Points, in no order, along strands that fork and pass close to each other.
Two points are linked if the straight distance between their rows is under 91.2. Some points are linked to none.
rep: [ 20  32  22  28  48  30  20  18 -20 -14 -18  41 -29  13   0  -6   7   3
  -4  35  28   1   4  35  22 -41]
milas: [ -1  39 -29 -30  13   6 -17  28 -35 -53   0  35 -10  32  -1  -8  -7 -29
  -5  35   4  19  27  19  26 -12]
togeg: [ 60   4  29 -10  15 -19  34  -8 -36 -29 -22  16  19  20 -23 -24   6   9
  14  -3  16 -17  21 -25 -25   5]
Nodo: [ 38 -26  31  -2  -5 -19  22  14  -1 -13 -26  -7  47  -7 -18 -28   4   9
  27  -7  13  21 -24 -31 -31  43]
Dunor: [-24  15  -5 -24  26  39 -41   2 -12  -9  31  21 -23  30 -19  16 -45  -3
 -22  37 -45 -11   9  31  17  -1]
Sifam: [  7   8 -33 -12 -18 -16  25  -2 -50 -16   3   1  18 -32  -6 -16   8 -20
  32 -10  35   9  33 -26  14 -22]
zerez: [-18  22   0  30 -15 -29  -7  24  27  15 -27  -4 -22  39  45 -16   7 -12
 -22   1  40  32   3 -20  31 -26]
lil: [ 18  -1 -16 -20   0  11  -7  29   1 -34   1  19   3 -46   3  -1  -7   1
  19  16  -2 -14  -7  14 -15   4]
belam: [ 25 -26   9 -17  23  27   6  24 -47  -9   3  18  22 -63   6 -27  -6  19
   9  74 -18 -42  13  15  24 -12]
Lus: [-33 -25  10   0 -39   6 -16 -24  38  35  14 -42  16 -14  10  10 -16  26
 -23   2 -34 -39 -18 -26  19  -3]
velo: [ 25 -20  35 -21  10 -20 -12 -17 -36 -13  12  16 -43  -6 -16  34 -34  24
   0 -16  -8 -49  -6 -21  15  -1]
gav: [ 18   7  22   9  38 -25   7 -20 -22  -2 -21  -9  38  52 -42   2  20 -52
 -16 -34  10  19  40  -4 -24   5]
suger: [-24 -31 -15 -26 -23 -20 -15   4  -4   2  -6   0  12  -7  -9  11 -20   0
  24  10 -15  40 -29 -16 -10  66]
goda: [ 10 -24  42  16  21  16  27  20 -44  12 -35  17  11 -28  -4  -3 -16  12
  20  64  18  13 -38 -16  63 -21]
lurig: [-23  20 -12  35  33  24   5  -3  12  12  -2 -13  19  32 -18 -10  11 -36
 -20  -3  -7  51   2  44 -14   6]
nemaf: [  3 -19  60   5  12   9 -12   8  15 -11  -6  22 -60  -3  10  33 -16  35
 -25  30 -10 -43 -46   3  36  -5]
zemok: [-27  15 -17  18 -20 -20  -4  48 -20  -2 -11 -14   9  -5  12 -19   5 -49
  14 -18  35  27  18 -34  13 -28]
pida: [  2  -1  -2   2 -30 -16  -7   2   7  -5  22  -8 -26 -46  12  12   1  14
  -7 -23   7 -60   3 -12   2 -31]
kigo: [ -2 -38  46  28  18   3   7  19   4   7 -25 -11  20   6 -14   3 -17   1
  15  19   8  40 -58 -24   4  27]
kip: [ 32 -16  53  13  13 -19  -1   0 -22  -8   5  11 -35 -11  -7  24 -23  24
 -10 -29  14 -66  -6 -33  16 -33]
Novok: [ 21  23 -37   5  -5   6   5   5 -10 -26   4 -16  40  11  -9 -36  12  -1
 -15   0  -9 -18  44   0 -27 -16]
fol: [-26  14   3  33  16   6  -6 -31  64  37  21 -18 -14  46 -12  11   6   0
 -36 -39  -9  24  -3  37 -24  10]
dav: [ -2  14 -37 -23 -44 -25 -21 -14  29  -5  28 -14 -17  -2   8   8   3  -4
   6 -54  -8 -10  20 -11 -38  10]
kazak: [  6   3   8  12 -23 -17 -24   9  42  -3  26 -30 -23 -31   1  21   5   4
  -4 -68   6 -59  -2  -9 -34 -20]
div: [ 21  37  -8  21  20  -9   8 -25  33  14  12  -8 -26  42   6  -9  15   5
 -43 -48   9 -25  41  25 -25 -23]
ruvo: [-19 -28  37  25  44  20 -19  21  12   0   9  -6  -5 -16 -39  31 -19  -8
  15 -15  -1  11 -54  16 -15  20]
Dov: [-37 -19 -14 -33  -4  16 -19 -23 -33  28  39  -2   5 -31 -23  27 -32 -11
  13  24 -43   0  -3   8  35  -2]
pupi: [ 14  53 -39 -28  25  13  -1  20 -20 -64   3  44  -6   4   5  -5  22 -24
  14  27  13   9  12  38   1 -11]
fofu: [ 13  -7 -20 -49 -36  19 -20  24  35  -3 -18  24 -28 -32  64  -5  12  19
   7  56 -14  -5 -13  26   0  28]
Zefat: [ -3 -31   3 -26   3  -8  24 -26 -53  14   1  28 -37 -33   9  39 -13   0
  40  16   5  30 -29   0  62  -2]
pid: [ 47 -21  -8   2  -5  21  58 -10 -18   8 -16   2  34 -77   9 -20  32  30
  29  11  11 -18  -7  11 -11  -9]
vuz: [ -4 -22  20  18  -1  10  -8   3  15   8  20 -20 -10 -58 -11  26   4   9
   3 -16  -6 -59 -28   8   3 -17]
far: [ 51  15  -4  16   0  -4  22 -24  34   6  -4 -11  -5  16  14 -21  23  34
 -30 -41   6 -33  28  10 -37  -9]
kuv: [ 11  28 -15 -18  26  32  -1  -1 -47 -38   6  33   0  28 -10  -7  -5   0
 -15  57 -21 -20  36  23  13 -11]
zabos: [ 18 -13  54  29  51   5   2  12 -41  -4  20   9 -13 -12 -28  19 -18   5
  -2 -17  13 -60   0 -22  -2 -43]
Zuz: [-19 -23  16  27  -4   8 -25  35  33   8   5 -42  13 -48 -17  11  -5  -3
  -4 -18   1 -33 -32  -6  -7 -19]
mot: [ -3 -16  -2  -2  -6 -14  39 -52 -40  23 -10  21 -23  10   2  26  -4  16
  18   3  16  52 -22 -13  52   2]
kevub: [ 30   2  50  -9  31 -31   7   7 -44 -22 -16  29 -15  46 -21   7 -20 -14
   4  -8  26  20  -5 -28  21  -2]
darag: [-13 -29  31  19   5  -1  15  18 -50  11 -13  -9  23 -26 -12  -3 -18   3
  12  26  17  -7 -19 -42  44 -27]
sigu: [  5  18  43  36   6 -23   5   3  28  16 -18  -6 -35  52  27 -10   5  14
 -46  -8  33   5  -4 -11  38 -36]
nopu: [ 35 -16  -8   4 -31  -4  37   1  14   3 -29   0  10 -60  25 -17  26  38
  17 -11  25 -22  -8  -8  -4  -9]
simus: [-21  10 -10   4   3 -21 -17  38 -42 -10   3 -13  24  22 -18  -1 -14 -45
   0  -9  12  10  27 -29  10 -27]
pizer: [ 28  15   3   8 -30 -23  13  34  41 -11 -28   4 -13 -15  44 -22  28   9
  21 -10  46  10 -10 -17 -24   1]
Dasek: [ 43  10   1   1  34  46  15  12 -10 -28 -21  45 -14  -7  16 -15  11  23
  -5  50   8  -8  -1  47  -4  -9]
dotu: [-19  -5  -6 -15 -25  10  -2  26   6  14  39   8 -18 -74  39   9  19  -3
  -1  27  -3 -56   6  28  38 -47]
badel: [ 36   8 -32 -11  17  25   9   4  22 -38   9   1  28 -58 -12 -12  31  10
  17 -23 -13 -40   7  34 -52  10]
Sab: [ 19  35 -28  -7  17  28  18  33 -38 -53   4  27  22 -31   6 -22  22 -12
  13  46  14 -12  23  25   1 -35]
Mem: [-31  13 -28 -14 -55 -11 -15 -32  27  41   0 -12   0  57  36 -10 -12  14
 -13  28 -19  45  15 -18  15  18]
Linis: [ 17 -22  11 -53 -10 -32 -42  23 -19 -44  -1  26 -39 -26   2  12 -35  11
  31  -9  -8 -38   0 -38 -23  40]
gepip: [  3   7 -10 -20  39  -6  26 -32 -49 -29   1  41 -16  -1 -35  39   1 -24
  41 -16  13  48 -14  13  13  20]
mip: [-35 -31  21 -26 -36 -27 -25  11  -4  16 -16   1 -35   5  23  18 -31  -1
   8  21   2   2 -29 -71  47  28]
mer: [  3 -15  11 -14  32  -2   6 -12 -38 -14  12  44 -38 -30 -18  51 -22 -12
  36  -5   9  19 -37   9  30   3]
siti: [-14  27 -40 -27 -16 -45 -11 -27 -14 -12   7  11 -14  64   3   3   2 -37
 -10 -26  -1  45  47  -9   6   8]
pabir: [ -8   4 -26 -34 -66 -15  14 -43  16  51 -16   4 -21  35  57   9  10  32
  -5  15  -2  41   3 -29  17  27]
Gode: [ 60  -9  22 -25  -6 -26  34  -2 -19 -41 -29  20  35  19 -18 -28  15   3
  35  -3  35  18  10 -26 -33  31]
kanob: [ 13  -5   1  14  37  46 -24   0  33 -16   9  -1  13  -8 -16  -8  -4   8
  -9  -7 -30 -43  -4  41 -62  27]
Vobo: [ -4  -3   7  21  -7 -19  24  10   1  12 -30  11 -20 -16  29   6  16 -11
  24   9  46  52 -36 -18  33 -18]
teluf: [-13  -7 -13  47  -9  35  25  -3  35  38   9 -52  46 -51  -4 -20  25  12
  -6 -11  -7 -18  -5  14 -19 -21]
melis: [ -7 -20 -46 -31 -32   1  -1 -29  25  10  20 -28  34 -40 -10  -1   5  21
  20 -23 -36   1   0  19 -34  44]
lalu: [-37   0  16   2  45  27 -49  19   3  -5  11   5 -15  32 -25  27 -33 -16
 -13  18 -32  14 -21  28   2  17]
sobid: [ 49   5  -2  27   2   0  59 -40 -29  20 -16  -8  18   7   0 -27  22  34
  -5 -14   7 -24  28 -11  -5 -24]
nin: [ 34  -1  15  12  41  39  57 -13 -42 -14 -20  23  35 -28 -20  -7  21   0
  37   8  21  -4  -9  18 -22   0]
rivi: [-17 -39  48  19   4 -13   6   7  21  14 -32 -13 -14  21  18   8 -17  27
 -30  18  13  -6 -46 -53  45 -14]
Koni: [  3  -7  41  -7 -23  -7 -14  11  27  -6 -23  20 -65  -1  46  26   0  31
 -18  28  15 -29 -44 -15  34  -7]
pafum: [ 18  -6  -5  18   4  47  -3  -9  53   9  -2 -16  14 -31  -3  -4  14  30
  -9   6 -27 -34 -16  40 -41  17]
sodod: [  0 -14  43  33   1 -22   2   4  55  13 -27 -20 -33  38  25   4   9  19
 -46 -10  28 -15 -36 -32  25 -21]
fezi: [ 44  24   0  14  -9  17   9 -34  58  -1  11  -5 -28  -4  20   8  31  36
 -34 -27  -6 -59   4  40 -35 -12]
lelig: [ 37  -8  18  -5 -11 -39 -19  12   0 -12  -2 -28  22   4 -16 -25 -13   5
  -8 -44  -1 -46  28 -47 -38   0]
Bafiv: [ -3  27   4 -12  17  14 -13 -40   7  13  12  22 -37  72   5   0 -13  26
 -49   6 -26  -8  35  35   0   9]
mupot: [ 22 -24  38 -26  17 -36  -4  -6 -22 -22 -13  27  -5  37 -29  20 -28  13
  20   0   2  35 -24 -25 -15  68]
bipa: [-22  14 -28 -31 -36 -46  -7 -18 -21   3 -10  21 -36  56  21   0  -9 -21
  10  -5   9  57  29 -36  18  22]
Momi: [ 34  28 -35  -6  32  22  11  -9   4 -47  -1   3  42 -10 -26  -7  26  -8
  12 -24 -18 -21  11  27 -53  35]
Pega: [-28  33 -19  27  42  19 -10  -6  46   5  16  -1  -9  34 -14   8  22 -36
 -23 -29   1  38   2  55 -26   0]
folol: [-62  -4 -26 -18 -47   9 -23  13   2  35  11 -23  35  -8   8 -14 -18 -16
   8  47 -28  16   9 -14  35 -11]
Fure: [  5   5 -25 -37 -20  -1 -26  34  26 -31 -11  20 -25 -50  34  -1   5  -3
  30  21  -1  -1 -12  17 -16  29]
fogus: [ 21  10 -21  -7  22  16  13 -10 -14 -44  -3  -8  70  12 -45  -4  31 -30
  15  -8  -8   6  16   6 -43  50]
sevo: [ -3   4 -22   1  -6  32  34 -11 -17  31  40  10  -8 -68  35  11  33   9
  -2  28  -3 -36  12  49  38 -62]
naz: [-32   4 -11  -7  22 -10 -42  -3   8   2   5 -23  23  66 -42   8  -5 -39
 -34 -27 -31  21  27  15 -33  27]
Rupa: [  9  27  -1 -17 -15  13 -14 -17   9   4  13  16 -38  37  25   1 -17  34
 -35  27 -16 -25  20  20  18 -27]
pup: [-34   3  -9  20   2   9  -6 -31  -2  38   2 -27  30  72 -24 -10  -7 -15
 -35  14 -34  35  29   6   6  14]
lik: [ 19 -10 -26  12  15  22  44 -52  -6  10   0 -20  46 -28 -27  -2  23   5
  25 -40 -18  -2   2  18 -46  31]
kiv: [-10   9 -18  41   7  50   2   1  47  22  23 -28  23 -33  -6 -18  20  11
 -13  -3 -23 -23  -8  40 -38 -15]
mise: [-36  21 -28  26  -3  26  20 -52   5  46   8 -23  17  56  -5  -3   6   3
 -23   3 -19  38  28  25   7 -11]
pobov: [ -2  10 -25 -23   4  -3 -24  20 -11 -56   5 -10  52  10 -42  -1   3 -42
   6 -11 -23   5  21  -1 -33  38]
Kozus: [  2 -11 -13  -6 -36 -32  38 -43 -15  30 -23   4 -16  28  26   6   6  27
   6   9  13  45  -9 -26  35  11]
tef: [  4 -23   7 -27 -19 -18 -35  42 -48 -24 -20  -4  20 -14  -7 -29 -32  -3
  18  31  -3 -21  18 -56  11  18]
lir: [-24  -9  13  22  54  42 -12  15 -13  -4   7  11   1  -5 -36  22 -21 -25
  10  10 -21  22 -29  34  -1  13]
mon: [ 25  19   4  13  35  -1   6  16 -22 -35   8  -3  31   8 -31 -19  13 -17
  -9 -28   8 -41  38  -6 -34 -28]
fam: [ 28 -28  34 -17  21 -24  14  -5 -12 -23 -15   7  38  28 -41   0   3 -13
  33 -14   3  39 -25 -18 -38  74]
febi: [  7  -6 -13   0 -31 -25  -7  -6  47  -6  23 -23 -11 -40   2  20  13  13
  16 -66   5 -13 -19  -3 -54  24]
rofo: [ 22  13   7  13  -9 -45  17  17  44  -4 -30  24 -22  29  39 -16  33   1
   5 -19  44  43 -12  -6 -33  19]
Bepa: [-17  16 -34  -6  -9 -30  -1   0  37  -2   1   6  -1  33  10   6  16 -11
   3 -20   0  62  -1  18 -36  37]
debi: [-19  24 -27   6  32  25   5 -13  -1  -9  29  14 -21 -21 -22  36   8 -26
  14 -33   1  12 -11  41  -9 -17]
dage: [  4 -41  40  10 -12 -33   3  -3  18   5 -14 -28  -4 -14   0  10  -7  29
  -4 -34   7 -30 -40 -60   4  15]
keme: [-10 -13  -7  15 -11 -12  16  19 -42   7   3 -15  32 -51   2 -21  -8  -2
  17  18  14  -5  12 -28  28 -31]
fodoz: [ 48   9  -1   2 -32 -24  24   3  19 -15 -27  -8  15 -13  27 -36  24  25
  14 -29  36  -2  15 -23 -31   2]
palid: [-10  15 -34  19 -34 -10   0  28  35  -7 -29 -18  35  38  18 -46  22 -21
 -14  15  13  56  26   1 -17  14]
feguv: [ 20 -10 -34 -13 -18   6  30 -41   0  14  20 -20  29 -51 -18  -6  15  24
  21 -34 -18 -28  19   5 -30  12]
pevo: [-26  -2   9 -15 -45   9 -33  27  29  14  33 -16 -17 -63  36  -1  13  -3
 -20  27 -11 -76   7   3  23 -40]
kolu: [ 28  -9   5  -3  18  26 -11  30  20 -34   3  -6  37 -47 -22 -26   4  21
   9  -4 -24 -58  -3  16 -63  19]
fiz: [-44 -15 -36 -19 -40   8  13  -4 -14  49   0 -20  28 -26  24 -10   0 -13
  17  43 -11  39   2  -1  50 -10]
kunu: [ 13  -5   0 -18  -5 -38   9  16 -60 -25   7  12   1 -38 -11   2  -7 -19
  42 -27  37 -17  26 -52   4 -23]
Bobuf: [-31 -18  28   5  10 -18 -18 -12  10  13  14  13 -45  23  -2  50 -24  10
  -8 -16   0   9 -46 -15  35   3]
tis: [ 25   4  33  26  20 -15   0  25 -32  -7  17 -13  17  -2 -24 -13  -9  -4
 -16 -30  18 -52  31 -35 -17 -55]
Pivir: [  6 -20  26 -11  41  -2 -16  19  -8 -29   1  22   0 -15 -34  29 -20 -17
  39 -11   0  26 -48   0 -25  41]
los: [ 11 -12   2  20 -15 -14  13 -37  -6  43  -8 -46  36  45 -21 -24  -9  16
 -28 -25 -26  -5  28 -32  -1   5]
pag: [ -1  -8 -23   8 -27  23  22 -28  57  35  -2 -24  21  -2  16  -7  28  32
  -9   8 -15  29 -22  27 -24  29]
Rora: [ 27  10 -24 -52  10  -9   7 -11 -75 -46  16  25   5   4  -7  -9 -19   5
   3  16 -11 -39  49 -19   4 -10]
pebak: [-25 -44   1 -26 -18  -1 -12 -17 -17  21  30 -19  10 -52 -16  22 -33   3
  12   3 -34 -31 -11 -15  33   6]
Rupar: [-20  20 -35  35 -23  16  34 -38  22  45  -2 -22   3  21  11 -10  24  20
 -14   3   3  38   3  24  14 -25]
Difos: [-14  -2  21   4  12   0 -36  42   9 -13  -3   9 -29  -7   8  12 -22  -6
   2  21   8   0 -31   5  21 -11]
Zike: [  9 -29  34  15   8 -19   4  10   7   3 -16  -2  -5 -23  -7  16  -8  10
  21 -13  12   1 -45 -27  10   5]
Luma: [-27  11  -7   7 -63   7 -19  10  59  23  23 -34   6 -47  35 -12  17   8
 -23   2 -10 -59  12   0   5 -39]
madip: [-30 -48  32  -5 -15  -7 -11  14   3  12 -35 -13  -5  15  21   0 -38  18
 -14  50 -13   3 -42 -57  55  11]
Logez: [ 25   0  15  46  22  27  31  12  27  -1 -27 -17  44  -7 -15 -32  29   3
   6   9  16  12 -12  18 -30  -8]
Dod: [  1  -1 -37  -8 -37  17   9  -1  34  17  10 -18   3 -56  29   1  27   7
   9   7  -8  -5  -7  31  -1 -12]
Fikeb: [ 42  -3  35  14  15 -20  29 -24 -45   4 -20  -3  20  37 -18 -18   2  11
  -6 -11  17 -15  32 -34   3 -23]
nuvi: [-30  -2  -4 -26   6  32 -37   0 -26  13  38   5   2 -12 -16  12 -36  -3
  -5  53 -51 -22  11  15  33 -10]
Negis: [  5  -7  17 -10 -32  -5 -30  -6  56  -3  17  -3 -33 -24  19  24   2  26
 -13  -8 -16 -41 -28  14 -19  20]
Gon: [  7  38  25   9  66  -1 -16 -13   8  -6 -22  25 -31  68  -5  -3   2 -19
 -56 -15   3   6  33  46 -20  17]
gog: [  6  29 -27  13 -20  15  -3  27  37  -7 -24  -1  14  42  33 -48  17   4
 -36  48   3  39  17  29  -5  -7]
vavek: [ 21 -26  58  -5  40 -42 -13   0 -19  -6 -10  30 -36  45 -20  23 -29   6
   4 -18  18  14 -34 -25  12  27]
Gigit: [-26 -33  12  16  -7   1 -26  13   7  22   6 -39  24  -6 -16  -5 -25   6
 -12  -4 -14 -16 -19 -29   6   3]
fesil: [ 23  31 -47 -29 -38  -5   5   6  -9 -19   4  -3  11  -4  26 -39  12  13
  -8   9  -7 -23  55 -11 -10 -16]
Sadop: [-12  22 -19 -26  -3 -36 -41  -5   8 -12  19  17 -44  57  -1  28 -18 -21
 -16 -37  -8  11  28  -1  -4   6]
duvum: [-23  29 -45 -10 -40  -9 -17  26  13  -7  -6   1  -3  28  27 -27   0 -28
  -1  10   9  35  29  -4  -8  -2]
roluz: [-25  -9  -1  37 -18  -6  10  28  30  17 -25 -19   9 -15  16  -9  18 -15
  25  -7  41  51 -42 -15  13  -3]
Vug: [  3  10  -3  -3 -25  14 -19  -8  44  12  14  -9 -24  -1  25   7  -4  27
 -28  18 -22 -34   3  20   8 -18]
medab: [-48 -15  -6 -15 -51 -14  -6 -42  26  51  23 -42   9  -1   5  13 -10  13
 -14 -14 -27  -7  -2 -47  27   0]
momu: [-21 -31  -2 -21 -25  -2 -28  49 -31   1 -23 -11  16 -50   8 -31 -25  -9
  26  51   1  -8   7 -33  29  17]
Katim: [-36  21   7 -14  16 -16 -50   9  14  12  23  -4 -25  67 -18  15 -20 -29
 -46 -26 -19  19  16  15 -10  -5]
Leveb: [ -3 -12  -1 -16  -3  28  -3   1 -33  15  22   1   8 -30   3 -15 -21  15
  -9  60 -33 -39   9   7  31 -22]
butik: [-31  14 -38 -13 -30  -9  10 -31  44  16  23   7 -30   2  19  32  19  -8
  16 -28   4  58 -19  28 -26  25]
kibad: [  6 -11   8 -24  18 -19   5  15 -60 -30   3  35 -23 -36 -11  31 -19 -19
  44 -12  21  -1 -10 -21  27 -10]
sitel: [ 11 -41  43  12  -5   0  15  32   4  -4 -40 -19  54 -15 -10 -38   3   0
  35  25  19  26 -47 -36 -16  35]
vam: [ 38 -16   4 -16  17  26  -3  34  -7 -20  -4  20   8 -68  13 -13   3  22
   9  44  -9 -46  -7  30  -6  -8]
detu: [ 16   6  23  -3  -2 -17  11  33 -18 -21 -40  36 -31   2  29  -4   3  -7
  34  24  52  40 -22 -27  22  -7]
dum: [-31   0  25  11  -8   2  -9 -14  27  13  19  13 -65   9  17  49   8  12
 -18   2   8   2 -47  22  34 -13]
gitav: [-23   0  -4  26  -4  -8  -6  45   7  -6 -18 -21  30 -21  -4 -21   6 -36
  26 -12  33  36 -14 -17 -11 -16]
zez: [ 17  38  52  44  66  23  10  13  -3   3 -23  32 -37  36   6 -11   6  -5
 -27   4  44  -5  10  36  18 -38]
fid: [ 25 -16   9 -51  -1 -18 -31  -2 -22 -33  20  30 -42 -23  -2  29 -41  13
  18   2 -14 -45  -6 -12  10  17]
bel: [-18  14 -40 -11   4  17   1  32 -46 -28  20  10  16 -37   5 -15   0 -26
   8  48  -3 -12  27  17  21 -44]
gop: [ -3  -9  12  61   6  13  14  21  45  25 -17 -47  54 -17 -10 -30  21  -2
  -5 -22  16  13 -21  -5 -21 -18]
sogag: [ 14  -8   7 -11 -10 -38 -20  20  -5 -22 -11 -32  42  21 -19 -27  -6 -19
   7 -35   1   0  29 -37 -32  17]
bik: [-33  34 -21   5  28  32  -4 -34  21   6  35  17 -39  23 -11  36   7 -16
 -12 -32  -6  33   0  60   3  -6]
zufo: [-21  14 -11  40  21  52  32 -18 -20  29  40   1  -6 -36  15   6  13   0
 -11  25  -6 -29  17  47  17 -63]
Seval: [-23  -3 -17  22 -43  10  31 -26  56  47 -13 -24  19  15  37 -10  27  23
 -16   9  -1  43 -20   8   9   1]
gorap: [ 36  14  28   2  14 -21  27   6 -50 -23 -24  37 -22  23   9  -4   0   0
  21  17  49  28   1 -23  40 -33]
pode: [  2  37  33  39  70  16   2 -15   8   7 -12  27 -27  48  -1  -6   4 -17
 -44 -27  24 -19  24  51 -21 -15]
lof: [-14 -25 -27 -21  -8   0  -8  -8   2   5  11 -22  33 -28 -27   5 -14  -3
  19  -9 -23  21 -12  -1 -23  44]
viz: [ -5  -9   8 -16 -37  -4 -20  16  46   1 -17  26 -54 -15  56  19   9  22
   1  30   6  -4 -37   8  17  20]
rak: [-37 -43   2 -31 -24   4 -24  19  -5  24   7 -13  19 -56  15  -3 -20  -2
  21  44 -29 -20 -15 -17  55  17]
nini: [-35  18 -28  18  14  34  17  11 -35  11  34   1   5 -35   3  -7   8 -27
  -4  47   1   9  18  30  37 -65]
nifu: [ 15  23  -3  -4  42  25 -27  13  -7 -32  22  19 -18  15 -11   1 -13  -4
 -27  -7 -18 -50  29  27 -22 -18]
vud: [ 25  -5  57  17  57 -17   5   4  15  -3  -3  -1  -1  16 -44  19  14 -25
  18 -64  27   4 -21  -2 -57  15]
gozim: [  7  21  11  26   7 -19   2 -43  51  42   9 -21 -23  49  -1   2  20  10
 -40 -59   1   6  15  17 -22  -1]
Tif: [-31 -17  19 -13  21 -33 -17 -11 -14   1  29  12 -45  19 -23  56 -23 -17
  13 -47   8  32 -33   1  12  20]
tofis: [ -1  18 -24 -14 -24 -34   5  14  33 -10 -18  23 -28  28  40  -4  23  -1
  14 -12  25  52  -5  -3 -29  48]
Nud: [-19  -5 -18 -12  20  -8 -29   7 -37 -27   7 -18  51  44 -50  17   0 -53
  -2 -18 -19  20  25   1 -18  29]
vos: [ 11  24 -31 -36 -26 -20 -13  13 -38 -29   3  22 -16   3  18 -20 -20   5
   2  15  -3 -27  47 -23   7 -16]
miki: [-11 -40  52  -7  14  17   1 -24  -8  17   3  12 -43 -23  -4  53 -17  23
  -6  17 -23 -31 -55  -4  47  11]
gilu: [-45  30 -39  15   4  22   4  -1  10   4   9   5   5  26  -5   3   9 -37
  -6  18   0  71  -2  41  22 -17]
keteg: [ 17  -6 -15  31  25  41  39 -48  -5  18 -19  -9  47  -2  -8 -13  13  19
  -1 -10 -25  -5  19  33 -43  27]
fugom: [ 35 -11  19   9  31  38  27  -9 -11 -12 -21  22   4 -12  -3  -6   5  23
  12  25   1  -1 -19  22  -7  12]
gagov: [  2 -17  23 -34  -5 -34 -45  50 -35 -39 -11  10  -5   1  -8  -3 -35 -18
  29 -13   2 -19  13 -58 -12  22]
babi: [ 18  -8  23  26  -1 -18   4 -26  12  33   3 -42  19  30 -15 -22 -12  30
 -40 -29 -12 -46  16 -39  -8 -17]
Sori: [-16 -17  -7  10 -14 -26   2 -39  -1  36  -6 -27  31  52 -27  -5  -5   2
 -17 -13 -28  47  10 -16  -3  39]
bibuz: [ 15   9   6  -2 -10  17 -24 -22  62  -6  27  -4 -38 -13   4  29   7  26
 -23 -27 -26 -51 -13  40 -49  15]
nifod: [ 43  -1 -15  -3  20  28  58 -16 -21 -15  -7  21  38 -64 -15  -6  39  -4
  52 -15  20  -2 -11  17 -32   4]
putu: [-17  11 -32 -33 -52 -19 -49  12  32   0  12 -19 -12  -3  21 -12  -9  -1
   5 -27 -12 -25  36 -31 -30  18]
tisik: [ 14 -30  40  13 -13 -43 -16   2  17  14  -9 -43  11  11  -4 -12 -15  29
 -20 -48   4 -52   1 -70 -13   1]
der: [ -8  42 -36   0  38  25  10   3 -10 -35  10  17   6 -11 -23  14  25 -30
  11  -7  -2  14   7  41 -16  -8]
Geze: [-22 -16  -6  -2  -7  14 -20  33 -49  -8   5 -11  39  14 -21 -31 -36 -15
  -8  60 -25  -2  23 -16  27  -9]
suvo: [ 13  12 -17 -35  15   6  14 -10 -89 -35  10  38  -4  12 -12   3 -25  -3
  -2  51 -19 -14  39  -4  34  -5]
fim: [  6   0  16 -15  38  -9  14  -1 -10 -35  -3  41 -25  15 -24  37   8 -16
  30 -22  24  50 -31  16 -11  39]
rimib: [ 20 -12 -11  -9 -22  15  19  17 -30   4 -34  15  19 -27  35 -32  11  15
  11  64   9  16   2   2  33 -21]
vule: [-16  21 -42   3 -16 -21  26 -39  13  10  24  -3 -22   5   3  29  21 -21
  16 -61   8  44   5  11  -6   0]
tolak: [-26  16 -45 -16 -16  26   5   3   5  13   3  17  -8 -13  21   1   7 -22
  16  35   4  57  -9  45  30 -17]
rov: [  8   2 -22  11  -3  26  20 -29  21   9 -11 -11  41  12  -3 -20  16  22
  -6   6 -23  28   1  29 -37  34]
zizu: [-28   6 -14  -3 -24  11 -33  20  -9   7   7 -13  23  25   1 -28 -23  -4
 -16  46 -26  12  21   2  20  -9]
telok: [-29  33 -55 -39 -47 -12 -45  11  22 -12  17  -6  -5  34  21 -13  -8 -29
  -3  -7 -19   7  51 -10 -22   4]
dizot: [-22 -31  35  -5  -5  14   4 -27  30  22   9  19 -41 -31  17  55  13  21
  -7  21 -22 -15 -60  37  45   4]
lumu: [ 11  17 -29  21  -6  -1  38 -30  -3  17  12 -10   0 -14  -3   4  23  -3
  10 -44  15  10  18   5   0 -33]
zitu: [  9  24  -6  40  -1  26  17  25  18   7 -26  -9  25   4  17 -41  21   7
 -12  29  11  22   0  30   0 -34]
rudod: [-51   3  -8  -1 -52 -23 -22 -13  27  52   2 -34  -3  40  33  -7 -10  -1
 -11  -4  -5  20   9 -54  27  -2]
Milin: [-30  -4  -6 -14 -30 -35 -17  13 -20  21 -21   9 -42  26  25   6 -12 -18
  19   3  14  41   1 -62  30  31]
Lon: [-14  35  15   6  48  20  -8 -51  14  17   3  22 -39  71   4  10 -13  -7
 -46 -13 -12  10  23  54 -15  34]
tuk: [ 11  -6 -23  25 -22  -6  60 -46 -19  39   2 -27  23 -21   3 -16  25  22
   1 -28  16   0  12 -20  16 -33]
fug: [-15 -17  16  14   4  -6 -17  29 -57   2  -4 -20  53  33 -38 -17 -26 -26
 -13  22  -7  14  25 -28  23  -8]
defo: [ 10   2  30  18  23   7 -14 -27  11  14  11  -5 -31  32 -17  23 -14  13
 -22 -39 -14 -33   2   9 -14   3]
zon: [ -6  17  26  24  54  12 -11  45 -17 -22  -6   8  15  23 -29   5   6 -46
   3 -10  23  22  -8  20   4 -19]

A fork is a point with three links, a tip a point with one. Leave the first point through the second and follow the links. Name the first fork or tip that comes.
fugom, Dasek -> Pega
pupi, Sab -> Luma
Novok, mon -> nuvi
Bepa, butik -> Nodo
mise, Rupar -> suger
nuvi, Dov -> pupi
Lus, medab -> mer

Follow the links from the first point to the second, and from the first to the third. Name the last point that the two ways share.
gozim, dotu, kip -> pupi
Seval, gitav, pizer -> Nodo
fid, lil, fim -> nuvi
Fure, Mem, Linis -> nuvi
tofis, dage, kevub -> Nodo
goda, dav, nemaf -> mer
Koni, goda, Mem -> mer

A fork is a point with three links. Follow the links from the first point to the second and name the forks in between, in order.
tofis, gitav -> Nodo
gorap, lik -> Nodo tisik
Vug, kip -> Pega pupi
Gigit, Sifam -> mer
Nodo, lik -> tisik
fid, Sifam -> nuvi mer
tis, bik -> pupi
keme, kip -> mer nuvi
